A landscape with many valleys, sampled at points; each row gives a point and its height.
From any point a ball rolls to the lowest of the 2 points nearest to it. It stops when none of these is lower. Distance is the straight distance between rows; heights are no part of it.
J_644: [  4  -4  -9 -10   9 -10  13   8 -11  -3 -12  -4  30   6   3  -2  27   2
   0  31   7   5 -22  -9  -4   2   3  11  -7   8   2   1  -4  -5  20 -11
 -17  -7   3  -7  -2   4   8   0]  h=44.0
J_99: [  4   8 -13 -15  -5  -4   6  12  -2   9  -2  -3   3   9  -2 -33 -20   3
  17  -3  17  -8 -17   4   0   3 -15   1   4  -4   9   2  23  -7   1 -11
 -13 -11  -7  12   6   2  10  15]  h=21.8
J_635: [ -1   7   7 -15   5   4  11  12   9  13   3   8   6  13   8 -15 -12   4
   2  -4  36   4 -10  -3   9  -4  -7   2   1  -6   9   2   7   1   8  -1
   1 -11   2   7   2  -8  -4  10]  h=72.4
J_213: [ 14 -17  -6 -19  -1   8  -4  -9  13  -1  10   2 -16  -7  24  -7   5 -20
  11 -30  18  13  20  10   3 -19  23  -9  -7 -24 -26  14  -5  -6  25   8
  19   9   8   7   4   9  -2  -9]  h=23.0
J_840: [-17  -3   5  15  -3  -4  -1  -3  -1 -12   5  -8  -4  -7   5  38  26  -2
 -12  22 -22   3   7  -3   5  11  13  -5  -9  21 -13  -1 -21   1   3  -1
  18   4   5 -15   2   2 -11 -15]  h=25.1
J_950: [  7 -11  -1  -1   2   2  -1 -25   4 -14  -5   0 -11   6  -7 -10 -15  13
   6 -12 -10   2  17   1  -9  -3  -3  -7   9   6   6 -13 -34  20 -19   5
 -11  18  -9  21   1   6  22 -12]  h=55.9
J_836: [-17  -2  -8 -18   7   1  -1   9  24   5  15  -7  -8  15  18   9   8   1
  -4   0  13  -1   8   0   5  13   0   8   4   1 -13  18  10  -6  18   6
  19   1  25   0  -8  -4 -18   8]  h=71.3
J_832: [  6  -4 -12   3   2  -8   4  -8  -4 -10  -4  -9   2   1 -10 -14  -8   3
   7   3 -16   2  -5   0 -12   3  -3  -2  12   5   4  -7 -14   4  -5  -7
 -17   3  -8  12   2   7  19   0]  h=82.8
J_20: [  4 -11  -9 -31   3   3  13   0  11  -2  -1  -2  -5  20  18 -17  12   3
  14  -3  29   9   5  -2  -7  -7   2  10   1  -3  -1  10  -8   3  25  -9
  -8   3   5  19   1   5   7  -4]  h=36.1
J_294: [-10   7  -3   3  -1  -2  -2  22 -14   9 -12   5  21   3  -6   8  23  12
   0  30   0 -10 -21  -7  16   2  -6  16  -9   5  16   7  28  -6  -5  -2
  -9 -13   3 -14 -10  -1  -4   3]  h=50.4
J_259: [ -3  -5  -6 -13   5   0   8 -14  15 -11  11  -2 -14   3  20   0   1  -6
   9 -11   8  14  19   9  -4   1  15 -12  -9  -2 -18  -3 -25   7  17   2
  21  10   3  10  11   6  -6 -14]  h=23.4
J_330: [-24  11  -6 -24 -14   3  -2   1   8  -9   8  -8 -23   8  20   7  34  10
  26  11   6   4  17   3   8   4  11  -1 -24   4 -10  14  -3   2   8  -8
  14   5   2   6   7  11 -25 -23]  h=29.7
J_469: [  7   7  21  12   0   3   1  12 -22  10  -8  20  28 -21  -1  12  10  -2
 -19   7  17  -2 -20 -10   2  -3  12  -9 -14  -7  -1 -19   2   3  -9   9
   3 -10  -5 -25  11  -7  -2  -2]  h=27.0
J_884: [  6  -1   3  -7   1  11  -2   9   8  10 -15   2  -4  17 -10  -8   8  20
   7   0   7 -11   4  -7   0 -12 -20  16  12  -3  25  21  14   7 -13   0
 -20   2   0   6 -18  -9   6   7]  h=77.2
J_90: [  8 -15   8   2  -9  12 -18  -6  15  11   0   5 -20  -1  -9  -3  -8   0
   1 -31  -3  -8  25   4  -1  -9  -9   6  14 -12  10  18   8   4 -14  14
   2  13   2  11 -21 -12   3   5]  h=53.6
J_364: [  4 -10  -3  -5  16  -2   7  -1  20   2  11   1   1   6   7  -6 -17  -5
 -10 -16  21   7   0  -2  -6   3   0   0  12  -1 -10   0  -4   0  17   7
   7   1  11   5  -6  -8   4  13]  h=69.1
J_456: [ -9   6   3  13  12  -4   6   8  -2   9  21   9  14 -10   7  12 -17 -17
 -21  -1  14   3 -14  -2   8  13   3  -9  -3   3 -15 -15   3  -6  11   7
  25 -12  10 -16   7  -6 -18  14]  h=33.5
J_192: [ -9  14  15  13   8   2   4  -7  -2   0  -1   5   3   5  -9   3 -25  17
 -13  -1  -6   0   2  -3   1   3  -8 -13   5   8  12 -16 -15  15 -21   2
  -1   4 -11  -3   5  -2   3  -4]  h=37.3
J_48: [  8 -12 -11 -25  -2   7  -1   4  14   1  11   1 -12   4  25 -11  10 -17
  14 -18  22   7  11   6   7 -16  15   3  -5 -23 -22  21  14 -11  33  -1
  11   2  11   5  -2   7  -4  -2]  h=28.7
J_646: [ -3  18   9  -3  -8   3   0  14 -19  11  -6  14   9 -10   3 -10  -3   6
  14   6  21  -6 -15   0  14 -12  -1  -7 -20  -9   9  -8  14   0 -12  -7
   0 -18 -16  -7  15   2 -12  -2]  h=34.7
J_711: [-15  10   9  19   4  -4   4 -11  -8 -10   3   0  -4  -4  -9  16 -18   9
 -15  11 -27   2   2  -4   0  12  -6 -11   5  18   1 -16 -16  10 -14   3
   2   7  -5  -4   8   4   2  -7]  h=32.2
J_223: [  5 -13  -6   5   3  -1   0   0   5  -2   7  -1  -1  -6   9   2   0 -23
  -5 -13   0   6   4   4  -3  -1  15  -2   0  -6 -22   0  -3  -8  23  -1
  14  -1   9  -2   2   2  -4   2]  h=66.5
J_342: [ 12 -12  -6 -14  18  -7  18   0   5  -2  -9   0  29  14   3  -3  23   1
  -9  24  18   7 -21  -9  -8   1   1  11   5   8   1   2 -15   1  25  -9
 -17  -5   6   0  -7  -3  14   3]  h=42.1
J_700: [ -9   4   5  -8   3   5   6  17  -1   8 -10  10  15  14   3   7  18  14
  -1  27  15  -3 -11  -7  10  -3  -9  16  -6   3  14   8  12   2   0   0
  -6  -8   5  -7  -5  -1  -6   0]  h=48.5
J_941: [-14  15  14  17  -6   5  -9   0  -1   4  11   1 -15  -5 -10  18 -23   5
 -11  -6 -20  -5  11  -1  10   4 -12  -6   5   2   2  -2   9   5 -22   7
  15   2   1  -4  -1  -1 -14   2]  h=43.2
J_848: [ -2  -6  12  11   9   3   0  -5   9   2  -8  -7  -1  11 -10  28  15  10
 -21   9 -22  -4   9  -8  -2   0  -9  14  13  12   8  10 -10   8  -9   6
   0   9  10 -10 -21 -11   2  -2]  h=25.2
J_882: [-10   2  -2  12   5 -12  11 -10 -11 -14   4  -6   8  -4  -8   6 -11   2
  -7  19 -19   6  -6  -5  -5  10   3 -10   2  19  -2 -18 -19   5  -2  -5
  -5   4  -5  -2  10   8   6  -5]  h=27.1
J_997: [ 22  12  -2  -1  -9   3  -3   6 -21  10 -21   4  16  -9 -15 -16   2   2
  11   2   3 -10 -19   1  -2 -10  -4   7  -8 -11  20   5  27  -3 -12  -6
 -24 -17 -12  -9  -4  -8  17   8]  h=56.5
J_665: [ -6  -9 -18 -24   0   1   4  11  12  -2  -4 -13  -5  25   2 -10  20  11
  15  13   0  -5   9  -5  -4   4 -11  21   6   9   9  22  15  -4  10  -8
 -14   4  11  13 -11   2   1   1]  h=74.5
J_541: [-18  -1   0   5  17  -8  11   0   8  -9   4 -11   7  11   0  26  10  13
 -19  29 -11   4  -1 -14  -4  18  -5   1   8  26  -5   1 -22   6   9  -2
   3   7   9  -3  -5  -3   0  -3]  h=5.7
J_425: [ 28  -8   6  10   7  -6   8  -7 -17  -5 -18   9  35 -20  -4   2  21 -12
 -16  10   2   3 -26  -5 -15  -5  20   0  -7  -2  -5 -17  -7   0   7  -2
 -19  -7  -5 -15   1  -5  20  -1]  h=21.3
J_496: [ -7   9   5  14  -4   7 -11  -1   6   3  13   2 -18  -8  -4   6 -26  -4
  -8 -21  -7  -5   9   6   8   2  -4 -11   6  -4  -3  -3  10  -2 -11  11
  21   3  -2  -2   5  -5 -16   7]  h=39.3
J_320: [  6  19  11  -1 -18   2   0   3 -24   2 -17  12   8 -17   3 -11   6   2
  20   4   7   3  -8   1   7 -16   9  -5 -23 -12   8 -17   0   4 -11  -9
  -8 -14 -20  -4  19  10  -4 -16]  h=30.5
J_707: [ -4   8  16   1   8   9  -4  -8   9   6  -2   9  -7   9  -9  -5 -31  23
  -7 -20   8   0   9  -1   1  -1 -13  -7  15   4  17  -8 -17  16 -22   9
  -6   7  -6   7  -1  -9   8   5]  h=42.3
J_124: [ -6   4  20  14   9   2   6   7  -8   5   2  16  24  -9   5  21   7   0
 -19  14  16   0 -12  -9   6   1   4  -4 -10   4  -1 -19  -7   2  -3   7
  11 -12   1 -20   4  -5 -13   0]  h=29.5
J_435: [ 18   0   8   8  -2  -3   6   6 -25   5 -11  13  34 -21  -1   5  19 -10
 -13   8  17   0 -31  -5  -5   1  14  -4 -16  -6  -1 -14   4  -2   5   3
 -11 -15   1 -21  10  -6  10   2]  h=24.4
J_413: [ 13  -8  -1  14  -7   0 -11 -15  -2  -1  -7  -6  -4  -3 -27  -5  -9   1
 -10  -5 -34  -9   8  -1  -9   1 -19   4  20   0  17   4  -1   3 -23   9
 -20  13  -7   8 -18  -2  20   5]  h=50.5
J_697: [  4  11   5   8  -9  -7   7  -6 -22  -7  -8   7  10 -18   0  -8   1  -5
   9   7   5   3  -9  -1  -1  -7  12 -13 -14   1   0 -28 -16   6  -3  -9
  -7  -7 -21   2  22  11   5 -15]  h=35.0
J_996: [ 17  -4 -10   3   5  -7   2  -6  -7   1 -10 -11  12   1 -27 -15  -2   1
  -7   7 -24  -8 -14   0 -15   6 -14   5  19   7  14   7   5  -5 -11  -3
 -28   1  -7   1 -11  -4  28  11]  h=40.7
J_254: [ 15 -12  -2   8  -1  -3  -6  -8   1  -1 -13  -9   4   4 -18  -4   9   4
  -3   2 -24  -6   3  -4  -9  -5 -10   9  15   5  12   6   1   4  -9   3
 -16   9  -4   3 -17  -4  19   4]  h=45.6
J_151: [ -1   2   9  -5   4   9  -2   4  15  13   4   9 -11   7  -3  -8 -24  12
  -4 -21  16  -7  12  -1   2  -3 -13   3  13  -4  12   8   3   8 -14   8
   0   6  -1  10  -5 -10   3  10]  h=46.4
J_872: [ 19  -2   0  20   8  -7  -5 -16  -6  -3  -9  -3  14  -8 -27   0  -9  -1
 -23   3 -29  -6 -15   2 -16   7  -7  -2  18   4   9  -2   0  -4 -12   3
 -21   5  -5 -10 -12  -7  24  12]  h=44.6
J_395: [-17  10   4  -3 -11   4   2   6  -5  -3   3   5  -6  -2  21   9  23   2
  10  14  11   7   0  -3  13  -8  13  -3 -21  -1  -9  -4  -8   1   1  -6
  14  -7  -2  -7  15   9 -26 -15]  h=42.8
J_571: [ 14  -2   4  21   4  -7  -6 -17  -9  -4  -6   3  10 -16 -20  -2 -20  -8
 -19  -4 -24   0 -10   5  -9   8   0  -6   9   2   3 -17  -8   2 -13   7
 -12   3 -10  -7   1   1  18   3]  h=47.7
J_49: [ -4  -1  -2  -3   7  -4  10  -7   7  -7   6  -3  -4   2  13   3 -10   2
   1  -4  10  12  10  -1  -2   4   8 -11  -3   4 -10 -14 -24   7   9  -1
  10   4   4   7   8   2  -4  -7]  h=29.6
J_376: [-26   9   3 -14  -5   4   7   3   8  -8   0  -4 -12  14  21  21  36  21
  11  25   9   6  13  -6   9   2   7   2 -19  13  -1   7 -14   6   6  -2
  10   3   7  -1   3   6 -20 -22]  h=24.7
J_992: [  5 -10  -7   5  13  -2  -3  -1  12   2   6  -7   1   7 -11   0 -13   2
 -14  -9 -10  -5  -1   0  -8  11 -12   6  23   4   2   7   6  -3   1   8
  -6   4  10   4 -13 -10  11  20]  h=32.6
J_363: [  1  11   4  -7  -7   7   4   4  -8   6 -15   0   0   9  -8 -15   1  21
  15   5   1  -5   0  -2   1 -13 -12   4   0   0  22   1   1   9 -17  -8
 -19  -3 -16   7   4  -2   5  -4]  h=80.1
J_22: [ -6  -8  14  15   4   1  -1 -22   6 -14   2  -2 -10  -4   3  26  -5   0
 -15   0 -18   8  17   2  -4   6  12 -11  -2  13 -12 -19 -35  10  -7  12
  19  14   4  -1   4  -1  -2 -15]  h=40.4
J_3: [-20  20   1 -12 -12   9  -3  16  -1   4   9  13 -11   1  22   1  22   6
  17  12  25   6  -2   0  21  -9   5   2 -23  -9 -10   8  10  -8   3  -5
  15  -9   1  -3  11   8 -32 -13]  h=40.2
J_120: [ -8  10 -10   5 -12  -2  -9   3  -9  -2  13  -3 -15 -10  -8 -16 -26 -10
  16 -18 -12  -5   4   6   6   2  -2 -12  -2  -9  -4  -8  15  -6  -7  -7
   1  -1  -8   9  14  11 -10   3]  h=31.0
J_597: [  9   4 -17   6 -10 -12  -6  -8 -15 -10   3  -9   0 -12 -20 -27 -30 -13
  12  -8 -25  -4  -9   9  -7   9 -10  -9   7  -3   1 -14  10 -11  -6  -8
 -17  -3 -13   7  10   8  17   6]  h=38.1
J_447: [ -9  -3   2  -4  18  -3  14   0   8  -3  -6  -6  10  16   7  17  20  17
 -12  27   8   7  -1  -9  -4   5   1   8   2  22   0   2 -22  11   8  -2
  -3   2   7  -4  -4  -4  -2 -11]  h=13.3
J_110: [-16   8  -9 -21 -13   8  -9   5   9  -1  16  -4 -29   3  18  -2  22   3
  25  -4   2   1  16   9  14   1   9  -1 -15  -6 -14  18  12  -5   2  -4
  21   3   5   2   2   6 -29 -11]  h=34.0
J_617: [ -1 -12  -6 -20   4   7   4   9  18   5  -7  -7  -3  25  -4  -7  15  19
   8   3   7  -8   8  -6  -3  -2 -15  22  17   5  14  24   5   6   2  -1
 -17   6  10  11 -21  -9   6   6]  h=75.7
J_991: [  5   0  -4   6  -7  -3  -7  17 -12   7 -13  -3  12   3 -14   0  18   0
   5  20 -11 -12 -16   0   5  -1  -9  16  -4   1  13  12  29  -7  -3  -3
 -13 -12   1  -8 -11   0   0   8]  h=52.4
J_17: [  6  -1   9   0   3   7   2   8   8  12   1  11   2   1   8  -3  -8  -5
  -6 -11  26   1  -3  -2   7 -10   1   2   0 -14   0   2   8  -1   3   6
   8  -8   2  -4   2  -6  -8   9]  h=71.4
J_524: [ 17   9   2  -4 -19   1  -3   0 -16   6 -13   9   1 -18   3 -26  -4 -11
  24 -10  13   2 -10   6   1 -20   9 -10 -18 -21   3 -12   6  -1  -1  -7
 -11 -10 -20   5  18   8  10  -5]  h=24.5
J_905: [ 10  -6  -6   5  -7   2  -8   3  -6   2   1   5   4 -13   0  -7  -3 -24
   4 -14   3   0  -5   6   1  -9  11  -6  -5 -17 -12   1  11  -8  10  -1
   6  -8  -2  -4   7   4  -5   4]  h=64.9
J_849: [-25  20   6   8  -9   1  -3   4  -6   0  11  -3 -18  -3  -2  19  -8  11
   3   6 -17  -6   8  -3  13   8  -8  -7  -7   7   5  -2   6   2 -18  -4
  15  -2  -5  -7   7   5 -19  -8]  h=47.0
J_599: [ -5   0   5  10  -7   2  -7 -14   0  -7   5  -5 -18  -2  -2   7 -12   3
   2 -10 -18   2  21   3   0   1  -3  -7   2   3   0  -8 -13   5 -13   6
   6  13  -3   7   1   3  -5 -12]  h=43.6
J_351: [ 10 -15 -13 -31   3   7   5   3  15  -1  10   1  -9  15  24 -16   8 -12
  10 -14  32   9   9   4  -4  -5   7  10   4 -11 -14  18   1  -7  34  -2
  -1   2  11  16  -5   3   5   0]  h=32.5
J_368: [  9 -11  -4 -13   4   4   4  -9   9  -6   5   5 -10  -3  24  -4   1 -15
  10 -17  21  16  10   6  -2 -11  19  -9 -10 -16 -23  -5 -14   1  24   4
  12   5   3   9  10   6  -4 -10]  h=15.7
J_324: [  1  -1   9  13   4   5  -3   0   4   5  -8   2   0   3  -8  14   1   6
 -12   2  -8  -3   2  -3   0  -4  -3   4   6   0   8   0  -1   3 -11   7
   1   3   1  -7  -8  -5  -2   1]  h=32.9
J_857: [ -7  -8  12  15  -2   2 -11 -24   0 -13   9  -3 -21  -9  -1  21 -14   0
  -9 -14 -28   3  26   7   0   9   2 -11  -1   6  -6 -15 -21  10 -21  16
  22  20   2   2   0   1  -5 -16]  h=47.2
J_414: [ -8  -7   6  10   1   3  -7  -8  12  -3   7  -8 -14  -3   9  29  11  -3
  -9  -8 -17   2  23   7   1   7  10  -6  -3   3 -13   5 -11   1  -3  12
  24  12  15  -8 -10  -3 -14  -8]  h=5.8
J_605: [  6  14  13  -5  -6  10  -6  11  -3  14 -17   6   0   8 -13 -13  -3  20
   8   3   8 -13  -3  -4   7 -15 -17   9   1 -10  31  11  18   7 -24  -5
 -16  -6 -11   0  -7  -9   8   4]  h=78.6
J_253: [ 18  -4   8   2   2   6  -7   0  11   9   3  11  -3  -8   6 -15 -22 -17
  -3 -31  27   3   0   5   2 -13   8  -6   1 -22  -8   0   5  -4   9   8
   9  -4  -2  -4   4  -6   3  12]  h=70.0
J_835: [-12   8   7   3   9  -6   8  12  -5   8  13   8  21  -8  14  11  -1  -5
 -17  16  20   3 -21  -7  10  14   1  -4  -9   6  -9 -13  -1  -6  13   1
  15 -13   7 -13   4  -1 -19   8]  h=31.8
J_596: [  3  -6   6 -14   1  13  -8   5  21  11   5   6 -19   7   6  -7  -8   8
   6 -30  17  -6  21   2   3  -9  -8   7  10 -14  10  21  12   3  -4  10
   6  12   3  11 -16 -15  -1   7]  h=49.7
J_917: [ -2   0   6   7   3  -5  11  -1 -14 -10  -7   2  14  -9   5  11  17   1
  -1  19   2   4  -7  -7  -1  -1  13  -8 -17  10  -3 -18 -24   7   3  -6
   0  -1 -13  -6  16   8  -1 -15]  h=38.6
J_59: [ -2   8  -3  -1  -1  -3   2   0  -6   1  -6  -2  -2   5 -13 -11 -14  13
   7   0 -11  -6  -2  -1  -2  -1 -12  -1  10   2  13   0   1   4 -13  -6
 -17   2 -10   9   2   3   8   3]  h=81.4
J_959: [-19   9  -8 -15 -18   2 -14   5   1   1  17  -6 -34   1   7   0   5   6
  24 -10 -14  -7  23  12   9   3  -3  -4  -8  -5  -5  17  21  -6  -8  -4
  16   5   1   8  -2   4 -27 -10]  h=31.2
J_220: [-10  -7 -12 -15   2   6  -9  18  15   9  11  -8  -6  17   6  -2   4  -4
   1   0   7  -8   2   0   8  10 -10  18   9   0  -5  24  33 -14  15   1
  11  -1  17   1  -9  -4 -10  16]  h=72.3
J_226: [ -6   2  -7   3 -12   4 -10  -7  -1  -5  10  -2 -24  -3  -5 -10 -23   2
  17 -19 -15   0  18   6  -2   3  -6  -8   4  -2   1  -4   0   3 -16   2
   3   9  -6  15   7   7  -5  -3]  h=37.1
J_54: [ -7  -4   6  10  11  -4   7  -9   6  -9  -4 -11   4  12 -10  27  10  13
 -20  23 -24   2   8  -7  -6   9  -4   4  11  22   3   3 -26  11  -7  -1
  -3  13   7  -8 -12  -6   4  -5]  h=15.6
J_214: [ -3  -8  -9   3   1  -3  -9  -4   9  -2  13 -11 -12   0  -6   0 -19  -6
  -4 -14 -18  -5  11   5  -5  12  -5   3  14   5  -6   7   7  -5   0   7
   7   8  11   7  -7  -1   2  12]  h=26.8
J_936: [ 25  -7  -1   2  -9   2  -7   4 -11   8 -12  14  11 -16   1 -12   6 -26
   4 -16  15  -1 -12   5  -2 -19  14  -1 -11 -25  -3  -1  18 -10  10  -1
  -6 -14  -3  -9   3   1   9   5]  h=63.4
J_647: [-21   6   1   6  -4  -3  -2  -4   8  -7  13 -11 -17  -1  10  34  14   0
  -6   9 -19   2  14   3   9  14   9  -6  -9  15 -13   2 -11   0  -1   5
  26   7  13  -8  -2   3 -18 -11]  h=17.2
J_205: [-18  -1   8 -10   7   3  13  -1  14  -5  -4  -4   1  20  18  24  30  17
   0  25  13   9  11 -11  -1   1   4  10  -9  16   0   5 -27  10   9   0
   6   6  11  -2  -3   1 -13 -17]  h=19.5
J_277: [  8   8 -15  -1  -8 -14   5  -5 -15  -7  -6  -7   5  -7  -8 -31 -25  -8
  19  -6  -7   0 -15   4  -6   6  -1 -11   1  -2   3 -15   1  -5  -4 -18
 -21  -9 -18  10  19  10  20   1]  h=34.1
J_513: [ -1  -7   7   9  15  -3   6 -16   6 -11   3  -4   2   0   5  14  -7   4
 -11   1  -4  13   8  -2  -8   7  10  -9   4  13 -10 -17 -35  10   2   5
   6  11   1  -1   5   1   5  -7]  h=34.8
J_579: [ 15 -13  -3   7  14  -6   0  -3  13   2   3   0   9  -3   1  -2 -12 -19
 -18 -15   8   6 -11   4  -6   0   7  -1   9  -5 -13  -1   2 -10  20   5
   8  -1   6  -4  -3  -5   8  15]  h=67.9
J_490: [  2  -4   6  -9   5   9   2   4  17   6  -5   5  -1  14  15   7  20   1
   4   0  23   5   7  -1   1 -17   5  11  -4  -9   0  13  -1   3  11   6
   3   1   7  -1  -7  -1  -9  -5]  h=43.4
J_783: [ -9   7   2  14   6   2  -5   4   5   7  18   6  -6 -12   3   8 -22 -12
 -15 -15   2   2   0   4  11   6   5 -12   1  -3 -16  -9  10  -8   2   8
  29  -3   5  -9   6  -3 -20  12]  h=35.9
J_515: [  3  -8  -3   7  -1  -3   5   6  -9  -2 -11   1  15  -2   1  12  30  -8
  -2  20   0   1 -15  -7   0  -4   9  10 -11   3  -1   2   2  -1  11  -5
  -6  -5   1  -6   1   2   0  -3]  h=44.3
J_977: [ 26   3  -2   3 -24   1 -10   2 -24   8 -24   6   8 -16 -11 -17  13 -11
  16  -1  -2  -9 -12   5  -2 -19   3   4 -14 -19  14   4  24  -6  -8  -5
 -18 -13 -14  -4   1   2  10   0]  h=58.9
J_127: [ 11 -11 -15   5  11 -12   3   1   2   0  -2 -12  15   6 -16  -5  -2  -6
 -14   2 -15  -5 -14  -2 -16  12  -7  10  22   8   1  10  11 -10   5  -5
 -15   0   3  -1 -12  -4  18  20]  h=36.7
J_694: [ 20 -10  -2  10  16 -13   8 -10  -6  -5 -11  -2  25  -8 -11   0   5  -7
 -18  10  -6   6 -17  -2 -17   4   9   2   5   6  -6 -14 -15   0   8  -1
 -12   0  -3  -8  -3  -1  23   4]  h=16.7
J_667: [  9  14  -9  -8 -13  -6   7   4 -21   1 -10   0   3 -10  -8 -34 -10  -5
  29   0   5  -3 -12   6  -3  -5   0  -9 -10  -9  10 -10  10  -6  -3 -18
 -19 -14 -19  10  19  10  11  -1]  h=30.1
J_976: [ -4  -9 -16 -11  -2  -4  -4  13   9   3   3 -11  -4  16  -2  -9   2  -2
   8   2  -4  -8   0   0  -2  10 -10  16  13   1   2  20  24 -13  12  -8
  -4   1  14   8  -9  -3   0  11]  h=73.2
J_23: [ -1   1   7 -14  -2  10   6  17   2   3  -5  14   8  12  19   0  24   5
   7  16  33   4  -7  -3  11 -15  -1  12 -13  -9   4  10   7  -3  11  -2
  -2  -9   2  -3  -4   0 -10  -7]  h=46.2
J_197: [ 11   4  -8  -1  -3  -3  -3  13 -20   6 -15   4  22  -3  -7  -9  12  -4
   6  10   0  -7 -30   1   1  -2  -3  11  -9  -5   8   7  27  -7   3  -9
 -18 -17  -1  -8  -3  -3  11   8]  h=54.4
J_844: [  1   2   0  11   8  -3  -1 -10  -1  -5  -1  -6  -1   3 -25  -2 -20  15
 -17   6 -31  -5   4  -3  -7  12 -22   0  27  12  14   0  -7   6 -22   3
 -17  10  -4   2 -11  -2  21   9]  h=55.0
J_92: [  3  -8   9  10  -6   4  -8 -22  -3 -12  -7   0 -12  -1  -5   4  -9   9
   1  -6 -25  -1  18   0  -8  -7  -3  -4   3   5   7 -12 -26  15 -23   9
  -3  19  -9  14  -2   1   8 -10]  h=50.1
J_804: [ 21  -9   1   5   8  -3  -2  -4   5   4   3  11   9 -12   0 -15 -18 -27
 -13 -24  19   3 -12   8  -6  -7  13  -6   3 -18 -15 -10   5 -10  17   8
   2  -9   4  -7   1  -3  13  18]  h=68.9
J_68: [  7 -12  -3 -17  10   1  16   2   9  -2  -7   3  11  12  12  -8  13  -3
   4   7  25  12  -5  -4  -5  -6   3   8  -1  -2  -3   3 -14  -2  23  -7
  -9  -4   7   8  -1   1   8   0]  h=39.4
J_118: [-17  16   3   0 -12   5  -5  21 -13   8   4  14  -1  -4   9   1  10   3
  10  13  15  -4 -11  -2  19  -6   2   1 -20  -8   1   1  20  -7  -5  -4
  13 -16  -6 -10  11   3 -27  -4]  h=37.7
J_839: [-15  -4  -9  -7  -5  -3  -9  -2   8  -7  21 -15 -24   3  -4  -2 -17   4
   7 -17 -25  -7  22   5  -6  19 -11  -1  13   9   1  11   9  -4  -8   2
   5  13  10  18  -8  -2   2   3]  h=32.3
J_163: [ 25  -8  -3   4 -11  -2  -5  -1  -9   1 -15   5   8  -7  -8 -15  18 -19
   9  -5  -1  -2 -11   6  -8 -16   6   7  -4 -16   5   8  16  -8   5  -6
 -21  -7  -3   0  -5   3  15   4]  h=61.4
J_18: [-23  13   6   8  -7  -2   0   5 -12  -3   3   2  -1  -4   6  15   9   5
   4  17  -3   1   2  -2  12   0   3  -6 -15   8   1  -6  -7   3  -9  -7
  12  -2  -7  -6  10   5 -22 -11]  h=45.7
J_46: [ -8 -10   2   3   4   3  -8  -9  17  -3  10  -9 -18   2   1  19  -5  -3
 -10 -12 -12   0  19   5  -2  10  -2   4  12   5  -8   7  -4   0  -3  14
  17  13  13   1 -11  -6  -5   3]  h=18.1
J_555: [  6   1   2  15  16 -11  12  -9 -16  -8  -7  -2  24 -13 -15   7   2   1
 -19  22 -20   4 -18  -3 -14  11   5  -9   3  16   0 -15 -18   5  -4  -4
 -14   2 -10 -12   2   1  20  -4]  h=21.5
J_183: [ -5  13 -13  -7  -6  -7   1  10  -4   1   9  -4  -3   0   0 -28 -32  -6
  14 -14   9   0  -6   5   2   8  -8  -9   1  -4  -3  -6  15  -9   3 -13
  -1 -10  -8  12  16   6  -2  12]  h=26.3
J_578: [ -3  -6   0   9   3  -5   6   0  -3  -6  -3  -2   9  -6   2  16  15  -8
  -9  11  -3   4  -4  -3  -1   0  12   0  -8  11 -10  -6 -11  -2   9  -3
   5  -3   1  -8   4   4  -6  -3]  h=41.6
J_713: [-18   7  -7  -4 -17   4 -13   1   4  -3  22 -14 -34  -3   1   4  -9   3
  14 -16 -25  -9  25  10   3  11  -8  -6   4   3  -4  10  18  -4 -12   2
  16   9   6  10  -7   1 -15  -3]  h=24.9
J_717: [ -9  -3  -4 -11  16   0   5   2  23   4  19  -7  -7   8  15   3 -15  -4
  -8 -17  16   4  10   5   0  14   1  -1  13   3 -13   8   1  -3  16   8
  21   4  17   4  -5  -6  -9  12]  h=70.2
J_382: [ 11   4  -7  16 -16  -5 -18  -9 -16  -2   4  -5  -9 -17 -22 -19 -26 -16
   5 -15 -30  -9   0   7  -1   3 -12  -8   4  -8   6  -6  23  -9 -17   3
  -7   0 -11   5   3   4   7   8]  h=42.7

Call two points neighbours if one is among the 2 nearest of the other. Go from one point of each pair to the other, from neighbour to neighbour, staying as low as possible. Name the highest point that can't be avoided.
J_541 / J_414: J_110
J_414 / J_99: J_578
J_99 / J_368: J_515
J_524 / J_99: J_667
J_414 / J_713: J_839

Where does a ball stop that starts at each point below?
J_941: J_694
J_644: J_368
J_59: J_579
J_596: J_694
J_90: J_694
